Each row is a point on a landscape with many valleys, with its height.
From any point a ball rolls to the lowest of the 2 points nearest to it. It stops when none of these is lower. Distance is the straight distance between rows; heights are no part of it.
fino h=562: [ 85  84 103 109 105  97 106  90  96 123  92  95 104  96 103  86  77  89
 106  76 105  76 116 116 100 103  75 107 109  92  97]
gibuz h=704: [ 87  91  94 114  95 120  94  95 118 100  94  84 109  98 105 101  61 106
 105  66 118  51 137 137 107 115 110 102 106  79 103]
bok h=452: [ 73  79  77 118  92 100  70 121  90 102  97 118  78  94 115 102 109  87
 101 112  97 108 100  87  89  76  64 102 117 106  74]
Veg h=460: [137 108 102  79 106 107 106  58  86 129  94  83 101  74 112  95  95 100
  95 108  87 119  89 113 112 120  99 108  88 112 122]
kesor h=685: [ 93 106 121 108  91  80 130  81  85 122  96  86 109 102 108  99  62 117
 116  52 117  86 110 137  90 128 101  89 116  79 129]
mis h=213: [130  96  97 100 107 120 101  88 116  96 115  83  97  89  96  94  84 102
  93  84 102  97  86 105 107 109  85 111  94 108  81]
nus h=240: [115  99  73 110  88  87  88  89  95 141  93  68 135  80 120 115 106  94
  93  75  81 110 116  89  98  76 111 103  96 132  96]
bef h=372: [ 79 102 127  79 120  97 120 124  85 105 105  97 102 109  78 107  98 128
 101 124 117 124 100  88  87  74  98  96 113  88 105]
fur h=223: [113 105  91 138  77  68  93  92 119 139  81  84 133  78 105  96  83  86
  90  75 104  80 101 109 114 125 105 106  87 109  90]
Vif h=631: [ 71  79  85 124  90 109  75 110 114 108  89 105  85  79 114  89  92  71
 105  95 107  71 130 113 112 117  80  99 112  96  76]
tukiz h=511: [ 66  92  99 109 106  92  88 113  85 151  76 106  89  84 102  95 105  92
  90 128 105 110 101  71  95  82  53 137 116 110  87]
bulo h=303: [116 127 112 100 106  84 104 116 116  48 121 123  88 119  76 116 135  97
 116 114 102  93  77 100  96 106 126 101  81  92 119]
Kuz h=224: [125 101 108 102  93  82  92  85  94  86  92  95 100 103 101  92 103  77
 116 126 107 111  83 130 118 117  83 109  71 102 112]
Popu h=133: [119  96  83 101  87  82  92  99 109 118 107  83 140  87 112 114 105 100
  97  94  89 118 103  97 100  74 122  88  92 109  97]
Zeful h=442: [111 112  69 117  93  94  67 113 109  46  92 101  86 112  92 136 117  89
 106 119  90 114  86  94  94  69  96 107  70 115 100]
tedo h=571: [ 88  76  93 116 106 125  85 123 104 101  95 109  72  81 111  96  99  74
 106  98 112  96 121 108 108  96  59 108 131  93  76]
sepuf h=649: [116 100 108 110 113 112 128  65  74 140  85  92 118  70 113 101  81 111
 109  50 119  98 126 141  99 112 106  95 111  97 132]
gugeb h=373: [ 98 110 131  82 108  93 106 102  86  83  98  89  81 114  89  94 107 112
 108 116  94 105  87  90 103  89  91  95 101 100 107]
mazu h=362: [102 101  84  82 104  97 109 120  90  78 101 104 106 109  88 124 121  96
 116 130  82 140  76  77  64  57  97 100  97 114 110]
vid h=119: [108 110 118  92 105  97 127  92 106  98 130 108  94 104  91  87  84 120
  89  90 102  95  67 104 105 124  98  93 102  92  98]
sel h=484: [120  88  88  96  90 111 119  78 106 125 117 109 134  89  94  81  80 103
  97  83 102 103 106 125  99 123 103 104  97  87 111]
ras h=284: [107 101 107 124  87  77  94  83  95 123  93  64 107  88 111 112  77 106
 102  59 116  79  98 123 121 111  96  88  95  98 104]
Sir h=278: [108 101 108  80 125 134 126 102 105  71 107 132  78  98  80  90 115 100
  84 134 106 114  98 101  93 127 105 116 100  85 102]
Sase h=604: [ 74  90  94 135  96  85 109  92  93 130  71 101  99  87 108  82  77  74
 109  73 107  66 122 116  84 131  54 104 112  93  98]
lisal h=473: [ 93  88 108  97 103 119 139  87  90 122 117 112 112  98  85  79  70 123
  81  70 112  89  99 109  80 135  98 105 118  75 106]
Dekid h=338: [114 101  75 120  87  96 106  82  80 143  78  84 138  79 112 110 102  89
  88  58  91  79 136  91  89  79  98 100  99 118  99]
Vates h=375: [ 86  99  83 120  90  79  66 117  81 100  77 106  73 112 104 103 122 100
 105 124  88 130  78  65  84  80  77  95  92 130  92]
Fivat h=486: [ 60  91  89 107  86  82  88 124 106  93 105 118  86 102 112  99 101  91
  95 100  93  93 125  98  93  92  97  77 130  78  76]
tobal h=245: [104  87  91 117  85  95  83  98 124 108 110 107  93  84 106  90  94  85
  89  78  99  72 100  93 101 118  80 110 110 104  64]
kef h=519: [102  90  84 131  92  90  99  84  81 161  73  91 123  79 102  94 107  73
 101  73 106  72 116  99  91 106  70 120  94 120  98]
Susi h=261: [104 117 101  80 123 132 120 106 101  57 110 123  74 103  86  93 124  93
  98 139  95 118  91  81  87  99  95 115 101  97 108]
befe h=105: [ 92  99  96 112  88  80  70 127 124  72 113 100  85 120  99 115 106  94
 110 105 111  83  88 111 114  91 103  90  90  95  84]
Kipin h=500: [ 70  98 128  79 117 108 138  92  81 125  93  99 119 101  94  88  89 116
  89 102 111 100 120  95  98  97  98  92 114  79 115]
los h=293: [122 100  96  87 106 111  99  98 106  89 128  88 122 113 101 101  99 119
  93  90 105 100  94 105 119 102 136  93  75 104 109]
lav h=403: [121 105  81 106 101 107  92 110 122  48 108 120  77 100  90 108 116  76
 103 135  93 103  99 102  94  95  92 112  95 103  84]
kipug h=300: [ 95 114 112  78 122 133 118 113 107  82  96 132  56  89  95  89 110  98
  84 142 114 107 113 104 106 125  99 101 132  78  88]
luniz h=251: [115  96 121  98 109  98 102  74  71 137  88  62 104  83 122  93 102 113
 105  82  95 109 107 102 119  98  94  99  95 104 113]
supez h=463: [ 79  97 106 122  79  68  90 109 101 119  94  89 131 104 121 112  87  93
 100  73  96  78 120 109 107  86 117  84  99  98 103]
gitat h=450: [106  96  47 111  86 106  63 106  95  69  82  95  85 111 109 116 103  83
 104 124  80 126  86  84  90  72  84 109  74 128  97]
meden h=71: [ 91 110 108 112  83  67  77 119 137  89 113  88 112 119  99 121  96 105
  98  93 115  88  88 113 122  95 127  91  91  97  89]
tedot h=253: [ 97 107  83 104  87 107  78 128 143  58 132 117  91 110  99 119 108 111
  87  96 110  91  92  95 104 104 139  89 106  93  73]
Nes h=76: [106 112 108  94  94  92 105 102 131  96 115 104 103 114  96  86  95 109
  92  94  94  95  80  93 105 120 116  95  96 103  76]
nim h=299: [108 103 122 106 104  98 137  68  78 138  79  92 117  87 104  85  82 122
  82  60  93  89 111 101  97 118 110  89 108  92 117]
zener h=525: [ 61  93 117 102 128 120 144 114  89 123  98  92 101 104  99  89  80 123
  86  92 116  92 128  94  84  96  94 104 130  67 116]
puli h=179: [ 88 104 125  80 135 107 124 110 111 111  94 104  76  94  84 101  96 103
  97 138 119 121  78  94 103  84  67 130 111  96  98]
belem h=455: [ 86  79  92 107 105 110  87 116  87 103  97 109  92  96 104  97 111  88
 103 117  85 129  92  76  80  60  63 113 120 117  86]
kepe h=479: [ 87  92 102 111  93  81 102 106  90 108 120  88 143 118 104 115  93 123
  93  76  99  92 112  92  98  75 140  74 106  91 108]
bap h=406: [130  86  77 100  86 119  83  85 107 125  97  90 106  85 103  77 101  75
 105 113  76  92  96  94 104 110  72 141  85 128  94]
Dapos h=204: [ 99  95  92 105 104 128  76 115 123  57 118 102  73 106 106 113 106  97
  92 102 114  85 113 110 120 103 103  95 116  83  82]
Ged h=281: [111 111  91  97  92  97  87 111 124  57 115 107  79 117  92 106 120 112
  99  95  81  98  82  83  99  93 114  79  89 106  85]
totop h=249: [106  85  84  92 105 137  96 106 121  71 126 101  91 109 105  98  86 106
  82  86 107  77 111 102 117 116 125  89 103  81  88]
bobu h=581: [101  89  76 130  87  98  82  86 102 136  80  98 119  77  99  90  85  77
  92  71 101  66 126 103 101 113  79 123  95 114  85]
Gafo h=279: [ 96  98 103  94 108 124 105 104 103  72 132  95 103 128 100  95 103 119
  83  92 104  89  95  93 116 113 137  85  86  90 107]
Rak h=196: [ 85  91 118  93  98 113 103  80 100  97  91 106  86 104 115  77  62  98
 115  90 108  82 112 133 112 133  89  97 103  72 109]
sofe h=564: [106  85  79 113 107 125 120  92  88 127 106 101 132  98  87  91  98 106
  88  59 101  82 129  98  85  82  92 103 109  98 103]
Zes h=458: [ 84  98  90 108  75  79  73 111  94 101  98  77 134 112 111 134  92 122
  94  81  96 101 101  92 103  65 144  77 100  98 100]
nobug h=357: [116 111 114  91 107 106 135  67  72 152  76  94 120  71  98  86  92 119
  88  82  98 110 100  82  92 111 102 114 108 102 110]
nivo h=587: [130 101  92  96 105 107 103  75 100 129 104  84 129  79 114  94  94 112
  90  74  88 109 107 116 113 114 136  93  86 110 111]
votel h=481: [134  98  82  81 101  99 103  68  94 132 104  81 113  78 117  94 118  88
 101 116  78 132  99  93 105  97 101 116  91 129 111]
gimi h=454: [ 98  94 117  98 103 106 134  88  90 117 127 110 121 111  96  80  84 117
  82  77 112 100  94 110  94 134 125  90  98  77 123]
Favu h=351: [ 64  94 127  78 115 110 107 127  66  86 126 102  93 128  85 110 110 128
  98 116 111 114 103  73  89  75 111  87 111  91 119]
gidod h=391: [ 84 113 132  95 114  82  94 117 101  85  90 107  56 108  87 101 123 105
 113 124  92 111  78  83  96  91  77  95 101 106  93]
bena h=329: [105 115  86  96  83  78  76  99 100  80  90  94 109 118 101 115 114  87
 113 120  86 121  84  94 103  81 119  90  70 114  99]
Mek h=382: [ 83  97 110  82 112 113 111 115 103  59 128 125  91 123  94  98 114  97
 103 126 117  89  98 114 106 111 116  89  97  81 113]
Dazan h=344: [ 90 108 105  80 107  93 105 116  82  70  88 121  90 117  77 114 120 105
 113 139  98 136  91  74  78  65  99  99 102 105 110]
Gamip h=343: [114 112  89 104  85  69  73 111  88  73  98  90 109 116  97 144 120  96
 123 120  87 140  80  97  92  73 140  85  75 125 117]
Rikef h=395: [ 70  91 103 111  87  75  73 107  67  97  84  86  92 119 108 107 105 101
 116 116  98 124  86  87  99  76  84  85  90 113  96]
ful h=347: [ 78  97  69 137  77  74  58 116 106 121  92 107 106 100 114  91  94  88
  89 103  90  91  98  82 103 103  88  99  90 121  65]
Kade h=315: [ 94  99 136  96 108  92 108  83  73 126  83  73 106 100 104  95  97 114
  95  93  90 107 113  78 102  80  95  92 104 112 104]
Bov h=238: [114  94  92 125  95  73  79 103 101 123  99  76 110  97 110 101 106  93
 100 100 102 104  82 110 118 102  80 102  78 118  93]
ranu h=419: [107  90  82 103 103 110  94 113 112  74 109 110  84 100  99 101 112  89
 102 129  89 120  88  91  89  78  74 117 107 110  86]
gabi h=508: [107  99  75  88  87  82  93  89  93 135  98  92 118  85 109  94 118  81
 107 127  72 128  93  78  77  85  94 120 105 133 106]
nibi h=292: [103 118 115  82 115  89 119 118 107  59 116 124  80 111  66 109 131 106
 114 124  93 111  79  85  86  98 109  92  91 104 109]
luza h=393: [ 78  94  77 119  75  82  61 112  97 101  78  94 110 111 117 104  92  92
  92  92  82  97 103  78 103  87 103  85  87 110  81]
todum h=476: [ 99 102 129  77 109  84 121  89  85 118 102 101 125 106  99  86  97 114
  99 104  95 114 106 103 106 102 121  80 104  90 115]
Semik h=350: [ 79 100  92 100  91  81  86 117  96  78  84 130  64 115  90 114 130 102
 110 123  77 129  74  70  73  86  92  89 105 120  83]
sitid h=335: [115 103  83  79  93 110  96  86 108  83  93 103 103 107 100  82 110  86
 100 129  68 111 101  84  95  96 112 102  83 120 100]
bif h=126: [ 85 115 141  80 106  94 124  94  81  95 108  95  87 111  93  93  76 129
 110 101 116 102  78 119 104 128 100  93 107  74 125]
gis h=383: [ 83  94  87 107  99 108  76 122 105  82  94 120  49  88 115  99 130  86
  94 124 101 120 108  88  99  95  65  96 129 101  70]
Zir h=294: [132 111  84  96  94  87  98 105 132  86 121  87  96 105  84 110 121  94
 103 113  82 119  69  89  90  89 103 108  86 120  90]
Tep h=501: [ 79  89 112 112 116 115 142 104  97 115 105 101 108  98  92  82  85 113
  86  69 105  73 117  97  88 110  94 101 137  75 108]
Keriz h=389: [ 64  97 121  76 131 133 123 121  89  86 108 113  80 108  94  93 108 120
  81 129 108 112 110  84 101  99 108 100 113  83 104]
Fufo h=384: [ 70  99 135  95 119 109 105 115  92  93 105  86  57 111 117  95 101 122
  98  98  99  90 110  82 105  91  90  91 123  85  97]
gezon h=291: [ 93  89  76 134  91  76  66 115  92 123  94  97 100 104 103  90 110  92
  94 110 105 108  84  85  99  94  71 108  96 121  83]
mamuk h=325: [ 85 115  97  87 104  91  94 119  92  61  82 132  68 114  75 122 137 105
 117 132  73 132  79  74  64  77 103  93  88 110 110]
seb h=459: [111 100 103  99  88  93 125  64  98 136  95 118 135  87  98  81  67  92
 101  63 101  92  98 133  91 141 108 101 109  93 110]
Seg h=100: [110 122 113 104  77  69  84 114 133  99 111  87 131  97 112 128 101 101
 104  98 111 105  75 116 125  99 144  93  81 105 100]
Nef h=316: [110 110 101  85  97  88 102 113  95  67 130  90 120 131  89 117 112 107
 113 101  99 115  84  93 103  82 144  80  83 104 120]
keto h=161: [124 109 131  82 102  85 108  81  82 101 107  86 104  96 110 108  86 119
 117  88 121 122  80 135 121 122 113  90  92  88 131]
Rup h=422: [114 106 104 105 104  88  92 118  91  63 108  88  85 119  86 136 128 100
 125 114 105 125  75  91  92  57  89  98  86 116 118]
selev h=355: [107  92  64 117  82 107  58  96 116 112  92  84  98  89 109  86  96  77
  90 112  90  92  97  85 115 104  79 128  82 127  77]
Tus h=122: [103 110 125 110  91  56 105  83  85 135 104  88 118  89 106  95 101  99
 100  93  95 107  90 113 106 112 102  89  99 101 103]
Ravu h=388: [103  99 119  81 104 123 111  84  88 101  83 100  90 104 107  71  89 113
  98 103  87  91 103 101 115 119  97 100  94 100 106]
koti h=526: [ 94  73  82  96 108 124  88 101 111  92 101 111  93  87 103  87  97  78
 107 103 103  97 119 104 108  93  74 110 109  96  89]
zepe h=418: [ 75  88  96  90 106 105 115 105  93  96 109 121 122 110  91  77  98 106
  89 102  95  89 125  99  95 107 114  92 110  78 107]
gorit h=464: [103 100 121  90  96  88 131  73  83 128 107 105 135 100 111  90  91 114
 102  80 102 112  92 123 101 128 138  82 104  86 121]
nofo h=309: [108 125 105  99  92  92  87 123 129  49 116 114  95 131  89 123 108  92
 107 111 115  84  76 104 109 106 145 101  76  90 105]
vemod h=78: [ 98 101  87 126  77 102  76 102 149 109 103 106 116  84 103 101  73  94
  83  82  98  69 104 104 113 120 111 106  98 106  58]
pak h=407: [ 85 100 107  80 120 130 105 134  90  63 113 119  63 114  94 106 124 115
 102 129 111 110 112  86  94  94 101  89 123  81 112]
kig h=358: [117 102  72  98  89  79  86 107  86  85 100  87 106 108  95 138 118  95
 126 120  81 150  69  90  75  60 110  87  85 127 116]
Kina h=312: [131 112  63  97  92 103  87 106 142  74 112  96  94 104  93 104 101  82
  97 119  72 103  87  80  92  97 112 117  84 125  86]
denit h=433: [105 113  81 112 103 114  82 123 100  25 104 114  65 118  94 136 122 102
 109 109  95 103  87  94  96  67 101 103  90  98 107]
Zis h=394: [ 91 104  91 138  85  83  92  96 106 125  69  61 124  95 115 120  77  96
  92  53 114  56 134 121 109  94 106  90  88 105 109]
Somin h=421: [ 94  98  94  91 110 126  93 126  91  42 107 114  62 109 102 125 128  99
 106 118 106 113 100  88 101  71  96  96 117  88 100]
koli h=173: [ 95 103 120  80 114  83  96 104  85 108  73  94  88 106  91 109 117  97
 114 155 104 133  86  96 102  80  81 107  82 110 118]
vafev h=440: [ 81  96 104 103  96  91 125  93  99 113 107 111 127 118 104  81  86 111
  97  80  95  81 112 105  99 119 129  77 107  79 104]
luf h=336: [ 80 105 112  86 112 109  96 130  74  58 140 111  87 136  76 123 129 119
 100 105 118 106  83  76  85  87 128  83 108  91 124]
vib h=160: [117  91 107  91 112 103 117  89 114  88 118 112  88  92  95  86  88 108
  94 103 107 103  83 100  97 110  78 115 110  95  86]
Bufut h=317: [105 116 100  94  78  76  80 107 127  66  97 106 108 120 101 119 112  89
 120 115  93 102  81 107 115  98 132  96  71 107 100]
bogud h=495: [ 95  81  68 103  97 125  70 109 111  68  97 114  86 101 113 101  98  70
 108 120 104  96 117 108 109  81  87 100 103  89  84]
ren h=485: [ 76  94 109  97  80  66  95 114 103 100 107  97 117 117 111 105  95 100
 111  92 101  81 105 114 108  96 109  82 107  81 104]
zofoz h=565: [123 104  79 101  98 118 103  69 100 132  96 101 143  84 104  96  84  88
  97  67  97  82 132 122 103 113 141 104  81 107 100]
kiz h=302: [120  79 101  98 115 145 104  84 110 104 106 104  92  80  96  81  75  99
 104  79 102  81 107 103 111 116  71 123 109 102  81]
mokik h=441: [129 112 104  78 137 116 128 107  99  78 122  93  95 105  79 113 124 111
 107 128 103 129  78  92  90  82  95 117  88 106 121]
botef h=175: [109 107 107 117  84  60 102  88 117 129  96 100 127  91 112  97  88  91
 100  81 108  99  90 131 111 117 115  94  92 101  91]
bal h=353: [117 108  81  76 112 121 112  95 101  71 113 109 110 119  94  94 117  98
  95 131  77 121  94  87  96 104 122  98  74 111 119]
lanu h=155: [101  95  94 109  95 104  81 110 125  79 118  88  77 104 101 103  87  94
 100  98 110  79  96 115 116 107  88  97 102  88  77]
saf h=144: [ 82 120 132  80 134  95 108 121  97  95  76 103  77 105  76 122 109 107
 110 150 117 129  83  85  98  76  82 117  94 101 104]
Lesa h=185: [ 96  97 125 120  89  65  91  95 105 122 105  76  97 103 106  93  92  92
 113  97 107  97  75 117 113 112  81  92  91 100 101]
vuso h=366: [117 105 118  77 110 110 120  88  84  73 110 105 110 113  92  98 115 102
 104 129  99 116  88 106 112 107 127  91  82  93 124]
nul h=405: [106 111 122  81 101 108 120  65  86 118  85 108  98  97 106  78  73 119
  99  92 103 109  90 111 107 127  95 104 106  92 122]
nado h=361: [108 101  94  89  92 110  86  90 101  98  92  95  94 103 109  78  99 101
  94 100  78  96 102  81 107 100 102 103  88 112  88]
fug h=216: [113  87  73  81  97 110  92  95  98 108 106 101 144 107 100  96  96  96
  95 104  86 121 107  99  94  73 112  92  98 102 109]
Ger h=518: [ 99  85 107 100  95  94 108  81  87 136  74 104 108  84 100  80  82  92
 100 102  97  94 100 108  98 122  63 122 101 103  93]
gego h=548: [ 89  86  97 101 110 108 126  98 105 131 114 112 105  87  95  80  98 103
  82  82  94  83 114  81  86 106  91 103 126  90  85]
Noguv h=212: [ 99 105 111  88 121 106 119 114 115  86  94 123  75  81  85 106 113  88
 100 149 118 117  92  97  88  92  68 129 107  94  95]
pumad h=392: [104  98  93  93 108 123  93 114 109  41 117 127  93 120  91 106 112  81
 103 129 101 101 101 106  99  97 112 103  91  85  99]
feb h=669: [113  96 103 114 108 110 141  77  84 127  97 101 122  86  97  95  59 114
 101  42 123  92 115 137  88 120  95  96 122  87 126]
Nerim h=410: [ 88  96 109 105  93  79  78 120  85  74 101  89  84 126 100 119 112  97
 123 112 102 104  80  99 103  64  90  85  92 105 109]
saraf h=209: [109  98  80 120  69  90  72  96 137 127  93  87 136  80 102 101  78  88
  92  93 108  82  99 118 109 120 103 114  72 117  74]
mus h=451: [117 107 102  69 124 117 119  97  93  97  98  95  95 102  88 102 110 102
 102 142  96 135  90  80  94  70  95 121  94 114 119]
repa h=304: [115 110  66 115  84 102  63 103 129  99 106  75 109  90 109 106  96  97
  94 103  90 104  92  91 108  86  90 111  65 128  76]
mulu h=434: [102  82 103 106 107 141  99  94 103 113  94 106  76  82 107  82  86  96
  91  75 106  67 127  99 102 121  72 111 135  91  81]
Ziv h=542: [ 79 104 107  92 113 138 124  98  95 132  84 116  76  76 105  81  79 112
  82  87 103  84 132  94  91 124  79 118 136  83  88]
Bifu h=469: [ 92  84  50 101  82 119  58 111 103  79  87 114  81 100 119 107  97  78
  95 117  90 113 107  88  92  83  90 109  92 111  77]
Bato h=449: [ 76  97 114  98 106  95 105  97  86 128  85 100  93  92  97  87  95 102
  94 114  94 104 101  66  93  85  65 120 116 104  89]
bot h=365: [ 78  90  99  83 104 105 101  96  85 113  92 111 120 102  98  80  98  94
  98 107  91 100 129  89  88  83  91  99 112  94 102]
Nas h=427: [ 64  98 115  85 102 106  99 133 102  79 113 118  58 106 103 109 128 108
 103 110 110 103 112  97  97  99  99  73 143  77 100]
zufif h=443: [ 82 105 108  94  95  92  88 125 119  85 115 123  65 100 100  91 115 107
  92 104 100  95 111  99 101 109 104  75 131  78  74]
rizas h=305: [108 118  87  91  95  95  91 114 107  50  96 117  85 118  84 118 131 106
 109 114  74 119  85  70  82  77 121  94  84 113  98]
zofe h=431: [126 117  94  93 117 103 113 115  96  59 119  79  86 110  81 131 128 108
 111 120  91 125  76  83  91  68  99 107  83 117 127]
Pepu h=201: [ 93 101 126  94 107  80  99  89  85 101  82  97  90 102 108  95 112  83
 116 133 108 117  90 118 114 104  85  98  81 104 117]
kivuf h=432: [ 99 106 106  88  89 108 123  56  83 134  78 121 117  78  99  81  58 105
  96  80 101 101 105 117  86 139  93 109 108  94 114]
loke h=413: [ 82 110 109  96 100  82  82 128 116  71  98 126  49 108  91 104 134  98
 115 116 100 101  89  94 100 104  96  81 115  98  85]
lod h=429: [ 75  97  83 114  70  84  69 103  92 109  78  88 132 108 121 112  81 109
  91  80  93  93 118  97 101  69 121  82  89 106  90]
Loda h=306: [131 123 109  87  98 102 107 101 110  75 119  83 116 113 103 115 120 113
  97 101  95 111  82 102 116 102 156  91  72 107 115]
Fus h=330: [102 103 110  89 106 125  98 115 115  74  95 121  47  84  99  94 125  95
  94 127 103 115 105  94 106 113  86  93 135  94  77]
bolek h=342: [ 86  92  94 139  87  83  79 105 106 109  86  65 114  94 111 110  87 105
 100  70 118  67 116 112 119 104  82 103  88 106  90]
Ton h=66: [113 107 105 102  94  62  92  98 109 113 121  87 133  99 118 119 116  97
 109  99  91 126  87 111 112  91 137  82  90 115  99]
tobud h=615: [134  97  96 110 101  99 107  72  84 145  87  79 123  69 108 102  97 100
  95  55 103  89 120 125 110 105 107  94  93 106 109]
mebu h=288: [ 95  82  77  92  94 105 103  89  88 116  95 110 127  97 101  89  98  82
 106 112  83 122 113  93  85  66  87 104 102 100 107]
Bini h=234: [107 110 100  97 104 114  89 129 126  49 133 118  66 117  92 115 121 102
  95 107 114  83  98 102 107 112 129  87 108  81  89]
zab h=356: [ 85 110 142  87 111  93 119 103  81 113  91  88  84 110  98  86 100 128
  96  97  96  98  99  73 105  95  96  99 111  97 100]
mar h=189: [116 100 107 100  96  92 108  81 100  97 117  96 118  99 105 103  71 112
 109  81 121 101  87 146 113 117 105  97  94  83 117]
kovo h=241: [108 119 101  85 120 117 106 110 116  63  95 132  65  82  86 108 140  86
 101 148  94 124  97  89  86  90  83 118 112 101  97]
losel h=113: [ 98 116 127  87  97  91 105 109 112  79 111 115  92 130  92  92 114 115
 107 103  94  92  70  91 104 110 132  89  88  93 101]
sedaf h=374: [ 83  98 124  76 125 113 125 106  84  80 120 118 103 122  88 102 101 106
  97 135 121 106  97 107 108 108 118  95  95  76 129]
rebe h=502: [113 104 113 112  97  79 108  98  92 122 107  79 146 107 100 105 104 115
  86  63  91  97 108  95  99  92 126  77 106 100  96]
tun h=151: [ 88 102 127  93  97  89 106  96  98  85  97 105  74 111 106  86  82 107
 114 104 102  81  89 125 114 122  93  91 101  82 111]
tori h=472: [109  98  96  96  87 106 112  64  86 147  74 125 117  77  89  83  72  82
 101  89  97  86 102 119  86 132  77 136 113  95 107]
teku h=308: [100  92 109  96  99 117 100  94 115  89  98 115  69  92 109  86  96  87
 100 102 104  90 112 111 108 145  93  90 116  85  77]
zev h=263: [134 106  86 101  95  98  85  96 132  96 120  73 109  97  96 108  97 100
  93 101 100 104  80 100 113  85 103 111  82 121  85]
regub h=239: [102 103 106 122 100  91 138  76  82 130  68  90 115  93 106  90  76 101
  92  52 107  61 126 107  87 116  99  90 107  87 119]
Radof h=506: [ 69  89  94 116  81  81  88 117 123  99 109 110 109 108 108  97  89  87
 104  93 103  76 114 115 101 103 111  89 121  77  83]
Kogo h=349: [108  94  85 100  94 108  89 103 125 104 117 110  75  87 101  82 108  92
  86 103  87  91  93  84  98 114  86 109 126 107  58]
Zuvan h=277: [102 128 110  85 135 119 128 121 102  52 104 123  69 106  61 114 145 110
 104 136  92 121  87  70  76  98 110 114  90  98 121]
makam h=576: [ 75 103 126 103 118 115 121  92  94 127  72  94  73  86 110  79  78 111
  88  80 110  81 112  94  97 114  58 120 126  87  94]
vopuz h=447: [112  98  74 139  89  75  86  89  78 159  71  82 135  71 110 115 115  74
  93  65  99  82 127  92  88  93  93 105  87 131 108]
retuv h=252: [ 94  93 105 102  93 113  94  86 118  90  95 116  80 101 107  85  63  96
 108  83 101  76 111 123 104 154 109  95 113  78  86]
sisu h=439: [129  95  90  93  94 119  86  70  89 119  85  81  96  82 113  87  89  84
 109 111  92 105  96 109 118 114  80 122  78 119 108]
Dini h=69: [109 100  97 119 100  99 133  83  89 144  70  92 126  85  93  94  95  87
  87  57  99  60 135  97  77 100  89 102 108 107 106]
fela h=675: [ 83  86  86 123  96 118  95 103 124  98  98  98  87  87 110  94  77  87
  98  75 109  54 134 127 105 122  96  96 124  83  80]
dol h=142: [109 122 142  73 110  94 122  88  81  95 111  87  88 107  94 104  99 131
 110 109 117 116  66 112 110 117 120  89  93  91 132]
vovit h=527: [119  86  80 100 101 134 109  83 108 121 106 104 133  85  87  89  79  85
 101  79 103  79 130 126  95 109 112 101  95  98  93]
lesu h=622: [ 86  93  66 148  85 102  69  92  97 134  59  85 119  87 101  95  80  79
  94  74 117  51 133 105 109 130  89 118  82 118  90]
tal h=327: [ 95 104 101  88  99  86  98 132  91  63 139 107 100 138  87 133 116 118
 113 105 123  91  78  96  88  78 131  79 100  96 121]
vovi h=514: [ 75  96 111 110 108 102 106  94  79 136  68  89  92  87 109  78  99  97
  91  86  90  76 116  74  93  93  64 120 119 103  88]
pib h=231: [118  98 104 108  87  82  86  91 107 107 110  65 116  95 117 117  80 109
 109  78 125  96  94 136 123 100 106 103  84  96 106]
pav h=494: [118  90  94 100 123 132 130  78  88 135 108  95 123  80  92  81  88 112
  86  63 113  94 126 107  97  96  89 109 103 107 111]
fut h=420: [124  94 101  81 111 132 127  72  79 150  85  93 119  77  99  82 102 108
  86  87  97 102 119  91  95 100  87 134 107 112 114]
Kedos h=197: [123  96 113  98 105  81  88  86  80 109  98  68 108  87 120 116 104 106
 106  88 104 115  98 118 124  99 101  91  89 103 109]

Where does a ball stop that starts at each point below?
kig -> saf
belem -> sitid
bok -> saf
Radof -> Tus
kepe -> Tus
feb -> kivuf

Call two points neighbours if one is among the 2 nearest of the other. Go from one point of each pair to the other, from neighbour to neighbour, staying as low as possible. Name the highest point that can't be avoided.
Dini and Bato -> makam
mamuk and Dini -> Dekid
Tus and vemod -> fur
meden and Ton -> Seg
Kedos and bif -> pib
